Each row is a point on a landscape with many valleys, with its height.
A ball rolls from a point to the lowest of its 5 nearest points, and stops where none of them is lower. Distance is the straight distance between rows; heights are no part of it.
j537 h=446: [147 138 151 107 112  93 107 146  98  84 109 157 159  38  96 140 131 115
 127 110 158 126 156 137]
j981 h=469: [113 106 131 141 158 122 147 106 158 180 159 105 101 205 145 138 101 140
 113 122 117 113 125 117]
j558 h=376: [105 140 139 134 102 156 141 134 164  91 162 154  94 160 118 168 116 138
 175 120 123 121 118 109]
j952 h=384: [144 140 144 107 115  98 111 127  78  96 135 157 167  35 103 141 127 122
 106 114 155 101 151 154]
j142 h=367: [126 122 170 139  96 151 133 215 161 127  86  92 152 119 136  94 172 150
 156 144  88 184 102 109]
j391 h=255: [111 136 170 150 101 152 132 182 144 156  95  97 123 154 125 104 154 131
 154 148  94 161 102 112]
j227 h=488: [167 125 149 102  87  91 110 125  70  65 118 185 174   8  82 144 153 111
 108 108 154  91 142 161]
j334 h=249: [129 145 157 118 125  96 127 177 105  90  94 150 151  52  90 140 135 126
 141 112 152 146 159 148]
j421 h=631: [124 126 157 123  97 151 148 180 154 125 103 116 134 123 141 111 168 122
 154 139 108 172 117 109]
j309 h=511: [116 133 138 133 152 114 111 215 158 169  84  67 173 163 153  37 165 149
 132 150  65 171  96 142]
j28 h=323: [166 123 105 132 135 108 120  81  58 115 145 136 155  54 147 134 123 129
  74 115 159  88 142 137]
j906 h=381: [182 130  92 126 144 110 122 105  68 141 135 109 173  73 145 101 134 120
  67 135 152 103 138 152]
j487 h=407: [132 126 130 122  93 101 101 118 111  72 136 176 117  84 102 190  96 119
 152  80 164 131 162 120]
j855 h=427: [168 118  76 130 144 110 102  58  78 133 160 122 121 115 153 129 115 119
  88 132 146  70 136 139]
j214 h=787: [143 112  78 110 154 107 112  40  91 129 153 143 102 127 142 147  97 126
  97 107 156  74 133 130]
j660 h=151: [110 121 124 130 159 117 117 207 142 158 104  66 175 133 160  47 182 159
 116 156  76 145  95 149]
j676 h=544: [140 117 110 123 145 132 123 105 130 116 147 149  99 137 130 152 137 122
 132 102 134 135 148 109]
j353 h=409: [118 137 130 134 143 121 114 195 149 171  95  73 168 160 145  60 173 141
 125 153  86 156  98 140]
j691 h=399: [129 145 111 124  67 135 131  90 119  85 152 184  97 115  95 205  70 101
 155  67 179 105 155 111]
j17 h=690: [123 146 162 126 114 136 120 152 127  78 131 143 115 107 120 155 134 129
 162 122 150 155 146 128]
j502 h=468: [137 149 147 111 120 124 115 171 115 105 112 151 161  46  98 119 154 126
 140 134 141 155 152 151]
j69 h=406: [109 113 130 128 107 159 143 109 163 114 163 154  88 160 114 194 120 134
 161 105 133 105 116 114]
j720 h=497: [ 78 132 156 155 132 166 130 142 191 164 109 103  82 214 122 123  87 163
 149 157 118 134  88 121]
j11 h=240: [146 102 111 122 141 123 132  72 138 144 146 135 101 178 138 139 125 125
 110 128 114 111 133 128]
j879 h=538: [137 145 137 113 123 128 115 149 111 103 115 140 161  57 117 129 143 119
 127 136 140 147 154 141]
j985 h=139: [126 142 140 136 102 143 142 147 142  76 148 141 107 143 121 176 122 127
 174 120 134 140 143 124]
j211 h=574: [138 138 136 106  98  87 114 128 103  90 121 173 131  76 102 169 101 120
 134  94 155 127 155 140]
j856 h=603: [134 123 132 126 154 119 147 129 134 155 120 108 140 168 149  84 149 104
 116 152 107 138 115 144]
j20 h=548: [158 129 103 118 139 132 117 104 102 122 123 136 132  93 145 101 132 125
 109 151 130 120 132 146]
j984 h=301: [173 122 101 108 143 109 109  77  62 129 146 118 144  94 150 121 126 112
  79 138 151  89 138 141]
j786 h=313: [ 80 146 176 161  91 165 129 214 171 122  73  87 112 161 102  92 140 127
 171 163  97 164  87 110]
j896 h=606: [151 110 119 118 140 126 124 119 117 132 117 117 139 142 143 101 144 122
 107 155 113 131 134 152]
j481 h=122: [ 98 124 160 153 108 147 141 127 177 130 139 126  84 167 117 149 114 133
 168 141 107 125 106 104]
j137 h=190: [126 110 103 124 119 155 137  59 152 150 168 159  90 155 120 175 108 117
 127  98 144 109 143 104]
j311 h=68: [145 108  85 122 135 140 135  53 131 145 162 169  83 158 121 173 109 127
 117  96 156  95 137 101]
j280 h=680: [154 115 107 119 142 118 114  98 124 118 147 140 106 127 131 121 124 116
 109 129 128 126 132 143]
j110 h=442: [159 118 127 116 109 139 124 178 140 126  98 118 157 106 141  92 154 125
 127 164 108 162 123 141]
j728 h=306: [132 116 113 125 127 138 136  77 153 116 161 143  87 157 127 174 124 126
 142 104 144 121 134  94]
j338 h=557: [107 118 112 138 168 124 132 158 135 178 111  76 166 153 164  55 163 134
 112 164  81 147 105 141]
j646 h=546: [128 132  68 112 143 143 135  26 131 136 176 181  98 135 118 188  96 120
 117  78 173  85 150 111]
j472 h=677: [108 131 139 149 150 127 154 147 151 186 114  81 139 193 138  95 152 121
 127 133 106 132 112 130]
j239 h=321: [135 144  94 122 116 143 137  69 133 114 174 169  98 142 113 193 109 123
 143  92 162 109 158 111]
j772 h=405: [ 75 150 170 167 116 168 137 188 199 129  79 126  87 174  92 112 124 143
 162 167  91 146  89 105]
j777 h=620: [104 151 147 161 137 145 147 173 148 166  87  71 126 195 114  91 153 128
 152 152  99 148 101 139]
j135 h=649: [145 121 128 117 127 134 141 150 140 110 115 123 125 119 135 115 155 123
 132 141 116 169 139 128]
j892 h=247: [135 108  97 121 137 136 147  51 153 164 146 147  88 185 130 172  97 128
 114  95 138 106 145 117]
j401 h=496: [144 116 110 119 140 124 128 138 115 154 119 100 169 155 151  84 161 115
 107 164 106 120 115 154]
j581 h=439: [149 126 138  93 113  90 116 105  56  70 136 174 164  35 102 165 117 110
  99  98 157  84 147 147]
j536 h=365: [134 139 159 144 107 142 115 229 162 143  69  85 156 131 140  69 167 153
 155 151  83 180 101 121]
j133 h=426: [113 149 151 138 125 131 123 211 149 155  82  68 160 173 149  65 176 144
 141 147  89 167  94 138]
j178 h=744: [ 88 119 135 155 158 144 144 117 158 188 148  87  98 225 143 128  95 146
 130 150 123 131 111 127]
j492 h=428: [139 124 130 129 124 141 132 108 152 122 151 129  97 153 131 154 136 137
 143 112 131 135 124 110]
j445 h=374: [168 125  91 121 147 120 128  79  77 141 136 119 135 115 146 106 147 121
  79 152 141  95 134 153]
j695 h=433: [166 117 122 107 119 135 119 173 121 142  96 112 176 107 153  73 163 135
 110 147 101 147 118 154]
j406 h=320: [131 129 145 132 120 120 122 203 152 150  85  87 174 145 142  69 163 139
 141 149  90 158 112 137]
j264 h=738: [101 145 125 140 172 136 150 145 142 199 107  72 142 179 145  70 152 127
 113 150  83 144 112 137]
j167 h=327: [122  96 122 133 155 128 140  81 155 174 149 130  97 205 132 144 107 133
 106 114 122 103 124 131]
j172 h=472: [ 98 146 163 170 130 158 149 187 171 162  90  80 115 194 125 103 144 135
 164 158  98 138  83 124]
j107 h=636: [138 125 142 106  97  81 107 118 108  74 123 183 138  38 100 175 100 123
 128  74 148 120 165 135]
j499 h=231: [103 132 157 135 101 153 136 132 174 109 141 134  88 160 122 153 118 130
 169 137 110 125 102  94]
j183 h=250: [160 130 111 106 129 127 124 135  92 128 121 122 155  92 143  88 153 119
 102 154 123 132 138 159]
j980 h=663: [132 110 127 116 164 124 138 107 114 163 136 131 148 160 146  89 149 106
 100 156 102 103 114 150]
j161 h=298: [119 147 114 119 124 125 117 117 120  90 151 155 104 118 124 168 121 122
 153 105 158 131 142 120]
j851 h=576: [143 126 113 115 142 114 114 123 100 110 136 133 140  57 132 119 143 125
 105 143 139 132 147 149]
j112 h=656: [115 142 172 127 104 146 148 149 145  98 144 125 112 129 121 154 130 129
 167 129 117 145 126 115]
j64 h=600: [ 97 132 155 160 125 135 143 149 146 163  98  87 108 187 127  98 128 127
 141 146 113 133 105 129]
j99 h=304: [141 103 120 134 128 138 146  90 152 153 154 141  89 179 133 162 115 136
 128 106 126 112 121 118]
j727 h=169: [106 119 137 147 171 112 150 120 136 184 133  99 135 197 144 109 124 120
 117 139 108 122 124 143]
j433 h=807: [122 140 174 118 103 144 141 170 152  91 124 134 120 123 120 155 134 121
 175 138 124 166 127 120]
j914 h=347: [197  97 105 130 143  85 123  58  33 112 156 136 186  57 151 111 113 127
  39 102 168  97 142 132]
j244 h=448: [114 129 141 147 142 121 151 164 137 168 105  89 147 173 141  75 163 128
 124 149  90 142 116 146]
j921 h=372: [120 145  85 124 129 133 151  60 136 126 166 170 107 141 118 179 106 110
 136  83 169 100 145 104]
j926 h=554: [158 119 115 114 129 138 110 167 119 111 100 122 158  67 128  91 157 134
 118 158 122 148 138 154]
j577 h=220: [ 85 122 165 158 109 147 143 143 180 125 122 113  86 177 113 137 113 134
 171 135 109 129 109  98]
j343 h=526: [146 112 111 113 155 127 125 122  83 166 143 112 162 133 138 101 167 123
  89 157 125 108 127 171]
j223 h=823: [ 84 134 148 155 167 139 145 131 148 198 126  79 107 209 136 108 126 141
 121 150 114 145 106 132]
j447 h=435: [140 116 128 115 124 130 136 173 143 143  97 106 161 123 154  89 164 131
 117 147  99 157 123 143]
j420 h=418: [110 115 127 116 147 118 132 159 136 159 100  88 165 151 146  82 161 127
 126 153  90 139 117 148]
j361 h=253: [132 116  65 108 141 108 114  47  93 116 161 164 114 102 138 147 101 123
 112  87 150  80 142 127]
j739 h=303: [124 148  97 112 103 134 125  86 115 101 152 167 110 138 105 198 100 108
 158  78 166 113 152 120]
j9 h=582: [137 124 132 126 141 142 139 122 132 111 143 126 102 138 129 128 137 123
 124 128 129 143 133 118]
j949 h=509: [147 123 135 108 133 135 119 162 126 107 107 129 152  80 135 101 155 122
 117 147 119 167 137 141]
j917 h=400: [125 136 166 144  86 138 119 235 168 146  68  75 154 131 139  80 170 156
 167 154  78 171  88 117]
j901 h=330: [125 147  86 114 117 110 139  61 117 103 158 170 109 132 111 177  95 111
 138  73 174  94 163 112]
j287 h=549: [145 115  69 119 137 105 116  34  64 114 176 154 126  83 148 163  93 111
  92  85 156  65 135 119]
j100 h=685: [134 147 144 117 121 126 121 155 128  84 117 147 125  86 115 150 121 119
 142 135 147 154 156 126]
j947 h=360: [128 132 116 141  64 126 120 104 138  78 134 174 100 107  92 200  89 120
 169  74 157 126 163 122]
j620 h=368: [167 120 131 116 145  91 112 114  52 115 144 156 193  21 121 138 135 134
  80 103 157 105 140 133]
j572 h=121: [150 125 111 114 139 147 114 134 104 114 119 128 151  80 129 106 151 120
 104 146 135 138 143 139]
j298 h=305: [154 124  95 110 147 113 101  78  80 105 147 131 126  70 145 133 117 122
  96 125 148  98 147 137]
j940 h=618: [104 150 135 154 167 133 136 191 159 186  95  73 153 175 142  65 170 145
 119 148  85 154 104 128]
j701 h=515: [124 118 133 118 162 120 139 143 136 171 123  99 160 164 149  83 161 121
 103 149 104 125 124 152]
j792 h=404: [126 147 180 140  92 136 115 248 163 135  72  89 157 120 141  76 175 159
 159 149  73 185 101 119]
j486 h=90: [149 134 131 115 128 119 106 145  93 110 116 147 164  36 121 117 132 137
 111 136 145 129 156 151]
j858 h=389: [135 140 105 120  79 112 114 103 116  85 135 178 114 112 115 192  88 118
 159  68 179 108 168 118]
j687 h=290: [112 143 171 156 105 169 137 199 158 133  86  84 124 172 116  99 158 135
 165 165  91 161  96 117]
j693 h=268: [ 99 128 160 155 103 145 140 136 169 152 135 111  84 181 116 142 110 147
 152 141 115 132  99 109]
j45 h=459: [146 106 115 117 133 125 133  93 137 121 137 130 108 163 138 125 137 122
 116 132 120 120 137 124]
j549 h=786: [139 131 151 116 115 142 139 143 137 108 124 124 124 125 121 126 148 108
 141 138 119 165 129 118]
j692 h=349: [135 124 116 111 130  98 100  96  68 100 159 144 151  42 127 131 109 127
  89 107 148  95 147 134]
j2 h=430: [156 109 142 107 121 131 119 184 137 132  79 114 173 113 148  73 166 142
 124 161  93 159 119 150]
j120 h=605: [120 116 100 144 173 125 121 149 129 193 134  74 175 161 152  44 174 139
  90 166  73 127  99 147]
j690 h=494: [107 145 166 133  99 144 140 154 161  81 147 144  88 151 110 171 116 132
 179 136 127 140 109 104]
j212 h=382: [ 73 146 177 126 106 143 146 157 188 104 139 149  96 166 107 167 112 141
 190 147 114 122 102  94]
j127 h=214: [100 111 150 158 117 155 134 122 171 131 142 128  89 169 111 150 121 144
 163 139 107 125 114  96]
j954 h=419: [ 60 164 183 161 110 175 130 200 206 122  88 128  70 189  97 133 128 141
 168 166  93 172  79  94]
j643 h=570: [142 122 150 102  93  80 114 131  96  83  97 174 149  33  97 157 111 123
 131  93 152 114 155 139]
j379 h=388: [157 127 113 113 128 129 113 148  94 118 116 132 161  40 124 106 147 131
 103 148 141 136 139 146]
j458 h=348: [196 122 104 121 150 100 112  72  35 119 148 116 165  76 143 117 105 118
  51 105 164  95 136 148]
j72 h=516: [147 118  98 117 151 123 130  60 127 137 151 156  99 149 124 152 107 130
 106 104 144  98 143 125]
j446 h=424: [134 150 140 126 101 107 118 146 123  72 120 153 114  97 109 179 117 133
 158 103 154 145 159 126]
j751 h=299: [124 129 153 138 109 126 142 193 162 148  75  89 157 157 134  85 154 136
 152 142  92 154 106 123]
j151 h=302: [115 145 113 125  74 148 132 131 149  73 151 164  91 144 100 204 101 124
 182 105 156 120 140 112]
j726 h=370: [116 109 159 152 116 140 143 131 157 141 125 109 109 164 123 124 127 130
 151 126 102 139 110 111]
j538 h=421: [133 127 125 121  47 124 127 101 118  74 137 193 113  91  86 208  77 105
 160  59 177 116 153  97]
j514 h=777: [ 94 132 123 161 195 163 148 159 154 209 108  64 140 189 136  58 139 155
 115 156 103 163 103 131]
j226 h=411: [144 123  93 116 136 125 127  75 141 120 162 158 104 134 120 163 118 122
 133  98 155 110 140 109]
j759 h=272: [128 105 110 137 145 143 134  68 160 169 154 143  90 195 131 161 114 138
 127 107 135 101 127 113]
j261 h=460: [156 138 149 104  96  99 116 145  79  72 102 171 171  12  87 143 130 118
 130 116 147 107 153 153]
j992 h=632: [134 106 135 120 143 128 141 123 131 137 121 111 129 140 147 104 140 109
 108 151 116 142 130 136]
j31 h=293: [152 113 111 115 129 130 131 129 116 118 116 136 137 104 132 104 140 111
  99 153 132 143 136 141]
j370 h=746: [ 96 134 141 163 170 134 153 147 157 192 125  77 127 196 135  89 140 141
 115 149 100 146 108 129]
j190 h=453: [122 139  99 100 107 102 115  85  98  82 150 174 130  97 115 186  81 110
 126  74 160  97 165 120]
j412 h=707: [109 118 144 142 143 118 149 118 144 177 134  95 108 197 131 134 125 135
 136 139 110 127 115 120]
j145 h=341: [ 94 136 169 142  98 162 145 210 157 111  90 106 137 120 112 109 158 130
 174 161  93 172  97  97]
j128 h=588: [ 83 129 139 164 137 158 136 138 170 184 119  96  83 219 124 129  83 152
 153 160 113 129  90 130]
j809 h=553: [134 141 155 103 119 140 136 187 144 106 104 128 154  65 116 123 164 135
 138 133 123 181 141 129]
j308 h=251: [136 104 148 130 127 140 140 119 146 131 133 117  96 160 124 122 136 123
 136 127 111 141 120 117]
j905 h=431: [138 120 154 114 116 137 124 191 153 105  98 125 156  89 133 106 166 128
 144 140  94 175 120 124]
j812 h=720: [ 87 135 135 149 167 131 149 127 153 203 128  67 123 197 146  87 132 128
 114 146 106 143 112 128]
j327 h=489: [141 115 105 126 151 132 127 139  92 169 147  99 187 135 164  77 168 122
  80 168  96 119 114 150]
j672 h=579: [135 141 130 115 136 122 113 120 116  95 143 145 115 106 136 141 120 125
 131 123 146 149 152 128]
j104 h=329: [159 117 115 126 135  92 104  71  52 105 161 136 162  52 148 143 108 128
  76 102 162  95 139 140]
j723 h=371: [165 119  84 118 146 103 101  42  52 110 163 141 131  86 150 146 107 129
  73 102 146  80 131 127]
j380 h=615: [ 89 121 131 148 192 129 156 118 139 201 127  91 133 175 143  86 136 129
 106 155  91 134 121 128]
j315 h=589: [125 130  73 106 133 125 142   4 113 142 178 183 102 124 117 177  69 102
  98  69 183  64 148 105]
j61 h=380: [169 122 144 113 114  90 116 108  54  96 158 162 186  18 107 153 140 132
  80  91 155 100 139 150]
j559 h=416: [112 137 126 139 159 129 117 196 141 179  99  63 172 163 158  45 175 161
 117 154  66 165  91 147]
j450 h=308: [155 132 126 110 120  97 108 132  68 100 126 151 185  13 112 131 132 127
 100 116 148 101 143 144]
j18 h=699: [142 119 116 118 138 126 112  97 119 108 141 148 105 125 134 119 140 116
 121 124 143 126 145 129]
j550 h=162: [152 126 106 113 132 114 112  84  77 116 126 128 134  76 148 106 121 114
  93 142 146 105 141 142]
j649 h=423: [122 128 104 107  73 115 135  84 106  80 136 194 115 108 110 212  84 113
 130  59 178 108 163 119]
j864 h=652: [103 116 106 147 177 117 140 144 145 203 119  74 171 168 151  57 158 145
  99 156  76 131 113 132]
j925 h=637: [129 107 133 119 172 116 141  95 132 170 135 127 127 179 141 115 139 115
 101 145 120 108 118 144]
j326 h=536: [115 118 164 136 109 150 147 146 155 110 122 110 105 147 126 130 151 129
 154 152 108 151 107 109]
j91 h=521: [155 131 156  99  95  85 113 121  80  71 121 191 153  30  94 169 118 122
 121  84 152 106 151 144]
j29 h=572: [152 150 148 111 128 133 121 182 138 107  96 137 166  50 110 123 152 143
 146 140 129 164 149 138]
j674 h=441: [168 113 104 103 137 129 119 172 103 147 122 111 180 106 150  76 150 132
 104 168 109 121 114 162]
j368 h=361: [ 70 145 177 141 102 149 123 175 188  99 124 134  91 161 108 145 128 133
 187 153  99 144  81  87]
j506 h=851: [136 131 132 114 130 133 126 127 134  99 127 141 122 115 149 116 141 114
 132 137 123 151 142 125]
j164 h=474: [ 86 136 160 170 132 159 143 174 174 153  97  86  93 205 112 111 113 151
 159 165 100 145  94 131]
j681 h=542: [129 139 164 117 108 153 142 190 147 107 117 122 145  93 130 117 149 129
 156 134 115 181 128 129]
j534 h=765: [107 129 162 157 135 130 147 136 149 169 124  88 103 202 124 119 124 141
 144 151 112 132 119 128]
j735 h=533: [140 124 134 119 119 146 135 166 133 116 105 124 137  87 134 114 156 118
 137 153 121 169 131 138]
j14 h=281: [130 135 117 127 107 145 143 103 146 107 164 153 100 149 123 189 121 131
 157 107 158 114 142 110]
j542 h=451: [132 131 102 112 142 119 119  87 115  96 148 157 113 101 134 144 118 117
 128 106 158 120 146 120]
j929 h=487: [133 138  98 118 121 103 105  88 115  93 150 170 115 107 120 180  93 118
 138  78 156 114 155 122]
j56 h=398: [137 121  76 118 147 124 126  36 122 145 168 168  94 137 122 160 104 110
 111  98 166  94 142 125]
j523 h=486: [138 122 141 136 115 134 145 147 148 124 104 120 139 139 148 103 160 108
 127 149 105 155 119 126]
j83 h=583: [157 125 106 129 137 129 111 124  93 120 120 127 148  63 134 104 133 125
  92 146 142 127 130 153]
j81 h=630: [136 141 138 110 127  97 106 126 105  77 126 159 129  74 111 150 109 121
 141  98 146 146 166 131]
j750 h=591: [ 86 147 154 167 153 172 143 172 177 184 110  88 100 217 116 115 115 155
 153 164 103 147  84 138]
j915 h=485: [131 109 138 127 142 115 141  98 137 149 133 129 108 179 128 121 136 122
 119 131 120 119 138 124]
j785 h=859: [ 81 132 135 166 163 154 138 116 158 203 144  82  92 233 153 120  98 145
 138 146 126 130  98 125]
j152 h=769: [ 94 129 144 165 153 151 152 146 164 183 120  80 102 199 125 113 112 135
 142 156 120 135  92 135]
j919 h=577: [145 129  99 107 165 126 121  65 117 122 156 152 100 129 134 144 108 126
 116 108 143 101 139 114]
j806 h=333: [159 114  95 128 132 100 111  51  40 102 167 154 163  59 146 148 107 125
  60  94 160  80 140 125]
j267 h=508: [135 142 146 106 116  93 111 145 108  80 110 154 138  57  97 149 111 127
 147 117 151 139 169 135]
j913 h=437: [ 79 146 164 168 136 171 128 163 195 158  92 116  74 212 109 117  88 158
 153 162 109 153  86 111]
j629 h=447: [142 132 164 133 104 122 107 235 165 150  72  82 163 137 139  53 171 153
 141 155  87 184 104 133]
j413 h=309: [127 137 126 137  70 142 133 127 145  75 135 174  94 119 105 187  97 129
 177  99 165 135 144 116]
j162 h=357: [ 85 137 166 166 121 171 141 190 171 143  80  98 108 181 105  96 122 130
 169 161  93 156  87 120]
j168 h=436: [122 128 111 108  90  95 114 104 106  84 138 184 123  94 109 182  94 110
 130  73 175  94 158 121]
j125 h=715: [110 132 110 155 189 143 136 146 154 210  98  51 141 175 160  59 156 152
 104 161  79 143 105 128]
j630 h=590: [134 121 143 144 115 130 139 155 136 145 106 104 118 167 127 113 155 131
 132 145 108 140 128 118]
j469 h=465: [129 137  72 105 136 121 111  71 104 109 153 169 120 107 126 168  91 111
 127  90 153 105 154 104]
j282 h=385: [140 124 117 124 123 114 106 115  63 106 146 145 155  37 133 121 113 122
 100 123 148 116 141 132]
j108 h=832: [ 80 132 134 165 184 175 151 151 165 197 122  61 103 219 158  93 118 142
 124 170 107 155  91 130]
j324 h=332: [178 121  88 126 142 108 120  80  56 133 137 114 164  75 154 106 120 113
  75 133 158  90 148 144]
j389 h=331: [126 142 130 132  83 108 106 136 114  73 111 172 109  98 113 182 102 129
 157  88 168 129 162 123]
j383 h=97: [124 131 120 121 104 137 131 130 145  87 151 155 104 141 107 179 111 130
 165  97 154 132 147 118]
j76 h=230: [171 123 111 133 131 112 115 111  78 126 137 131 171  44 128 121 122 134
  84 126 154 107 144 149]
j585 h=339: [140 118 110 114 124  91 102  82  54  95 162 159 155  47 133 155 104 131
  79  84 157  72 139 131]
j478 h=725: [ 86 144 156 163 166 165 160 164 167 203 116  68 115 216 131  94 138 142
 141 169 112 149  93 135]
j398 h=328: [ 90 145 167 156  99 166 142 177 167 124 104 105 101 165 121 111 145 127
 175 158  97 155  95 104]
j111 h=351: [116 138 140 127 140 124 148 171 149 156  96  90 149 166 138  77 158 122
 131 144  90 147 115 133]
j440 h=523: [128 105 108 123 162 128 133 152 130 172 131  77 183 140 163  62 178 138
 105 169  83 125 110 149]
j233 h=522: [171 106  95 119 147 130 117 123  83 164 146 106 177 125 159  77 161 118
  74 156 135 108 130 164]
j247 h=458: [155 113 107 117 155 129 119 168 104 157 132 105 183 130 163  67 173 136
 104 171  98 130 116 159]
j432 h=502: [114 126  94 109 125  95 117  82  89  91 148 164 117  85 136 168  99 115
 112  87 160  92 152 120]
j73 h=350: [118 153  82 126 106 117 145  56 124 103 166 188 108 118 101 203  73 104
 148  67 182  75 167 112]
j482 h=580: [113 132 157 148 127 137 146 134 171 176 115  95 106 193 133 128 109 151
 146 144 118 134 104 121]
j301 h=507: [138 113 113 112  80  99 109  88 103  80 131 199 121  64  95 197  83 105
 131  52 169 112 155 111]
j494 h=362: [ 97 139 163 170 112 156 147 160 156 142  99  89 103 167 113 116 145 130
 160 151 100 144  97 112]
j476 h=498: [127 127  81 118 139 120 121  61 126 125 158 159 102 129 129 163 107 120
 122  88 151 104 140 112]
j68 h=412: [130 108 110 112 116  87 109  84  71  84 144 179 152  71 126 176  98 121
 107  84 156  92 144 138]
j196 h=650: [154 107  76 111 162 115 123  56 109 143 143 156 105 153 128 138 116 118
 106 117 144  83 130 122]
j245 h=534: [148 111 120 112 128 141 131 140 118 120 115 129 137 107 144 100 151 112
 113 155 123 147 138 148]
j832 h=480: [131 107 138 124 157 108 142  91 137 162 141 107 109 181 145 116 116 134
 108 140 116 117 130 136]
j508 h=420: [158 109 155 115 110 124 120 210 160 143  73 106 177  92 145  70 162 147
 133 156  92 170 120 135]
j46 h=276: [119 138 102 128 101 143 137  87 136  98 170 177  99 148 102 194  92 116
 161  83 169 100 160 117]
j803 h=425: [131 108 139 145 124 128 144 102 146 156 146 116 101 186 140 140 108 129
 135 128 114 109 132 109]
j533 h=625: [ 77 147 149 152 162 163 139 159 179 187 124  80  87 235 133 114  99 152
 158 166 122 137  94 133]
j783 h=369: [145 123  85 116 136 104 100  69  70 105 155 140 128  78 140 143 102 125
  97 103 156  93 128 131]
j971 h=578: [139 155 154 110 117 129 130 172 127 108 108 141 152  66 110 134 146 130
 143 139 142 164 159 141]
j617 h=356: [ 72 149 168 162 109 154 132 173 185 121  99 114  85 170  99 119 115 131
 170 165  97 143  83  90]
j668 h=757: [ 72 123 136 161 152 149 143 123 164 193 149  72  90 231 145 130  79 149
 142 140 128 129 107 129]
j314 h=584: [120 101 150 132 144 124 144 110 146 154 132 110 110 192 130 129 133 127
 116 136 106 132 114 120]
j771 h=366: [ 75 158 175 160 116 170 133 175 201 132 103 136  69 190 107 136 102 143
 159 164  96 153  87 100]
j470 h=794: [139 141 136 121 114 136 126 138 139  95 144 142 121 116 127 143 130 133
 142 126 133 165 151 124]
j745 h=336: [181 109 126 120 146  90 115  82  50 112 170 158 187  38 133 137 127 127
  55 100 175  89 143 124]
j656 h=307: [ 74 141 171 153 105 148 124 159 196 119 119 134  80 166 105 144 116 140
 166 153 106 136  83  86]
j835 h=818: [139 116 103 123 167 115 128  74 113 138 145 140 126 158 140 115 137 128
 109 139 134 102 135 137]
j841 h=386: [142 151 129 119 121 111 120 168 103 109 115 140 166  24 107 106 145 135
 124 140 137 131 142 154]
j996 h=726: [132 143 127 112 129 103 120 133 109  90 120 152 142  69 119 144 129 115
 123 110 154 126 161 133]
j575 h=727: [145 108 126 118 161 110 130 107 120 143 134 131 126 162 141 111 134 122
 116 156 109 122 125 143]
j716 h=422: [125 123 133 124 120 143 128 113 139  98 157 144  91 136 125 160 138 129
 151 114 141 132 136 108]
j154 h=310: [174 120  93 114 130 118 113  95  71 131 142 116 143  88 145 112 133 118
  74 141 142 102 138 150]
j41 h=501: [127 130 103 104 122  89 106  98 100  81 142 171 141  75 123 165  97 112
 130  83 152 109 157 129]
j848 h=246: [122 138 123 129  86 135 117 136 131  83 140 157 108 115 102 181  97 129
 160  96 167 133 156 125]
j979 h=617: [132 134 115 114 140 117 106 112 108 100 135 148 129  71 121 136 107 114
 119 120 155 112 145 133]
j144 h=894: [129 137 157 120 118 133 130 155 136  93 127 126 116 121 134 139 145 123
 156 133 135 169 132 112]
j678 h=392: [144 140 163 113 106 148 128 210 172 114  84 108 162  83 127  93 162 145
 153 145  91 191 108 120]
j562 h=443: [174 127  99 120 138 124 109 130  85 126 124 111 156  82 154  97 144 119
  81 152 149 103 129 149]
j684 h=387: [122 132  80 115 112 101 125  43  98  97 163 190 127 109 118 182  82 104
 114  61 172  82 153 119]
j791 h=479: [114 109 157 154 127 134 144 114 169 157 136 120  89 197 132 153 104 145
 140 126 118 118 115 117]
j40 h=594: [119 112 131 116 164 122 143 117 115 183 126 108 157 169 158  90 155 125
  88 153 102 125 113 150]
j273 h=223: [125 143 115 126  99 141 133 108 141  90 162 161 111 143 115 183  99 132
 173  96 165 120 151 120]
j443 h=165: [128 125  65 121 142 115 110  44 109 123 163 166 105 103 126 164  95 123
 117  83 167  78 144 111]
j970 h=429: [119 124 121 141 164 123 114 173 146 170 109  75 167 151 160  41 164 147
 106 160  81 142 102 149]
j633 h=434: [ 96 141 149 124  88 156 141 141 166  87 136 165  97 165 107 191 105 134
 195 127 133 131 125 105]
j766 h=363: [122 147  84 122 137 121 134  69 113 106 166 166 106 119 117 179 102 111
 137  77 170 105 149 114]

Two balls start at each pair of points below. Name the first point that both come to, or write never.
j856 and j447 => j751
j40 and j992 => j751
j168 and j766 => j383
j649 and j921 => j383
j135 and j110 => j751

Where does a ball stop that starts at each point below?
j929 => j383
j919 => j311
j432 => j76
j785 => j481
j668 => j481
j681 => j391
j164 => j391
j41 => j76
j421 => j391
j792 => j391

Write out the way that a ball takes from each point below.
j343 => j327 > j247 > j695 > j2 > j406 > j751 > j391
j125 => j338 > j420 > j111 > j751 > j391
j701 => j420 > j111 > j751 > j391
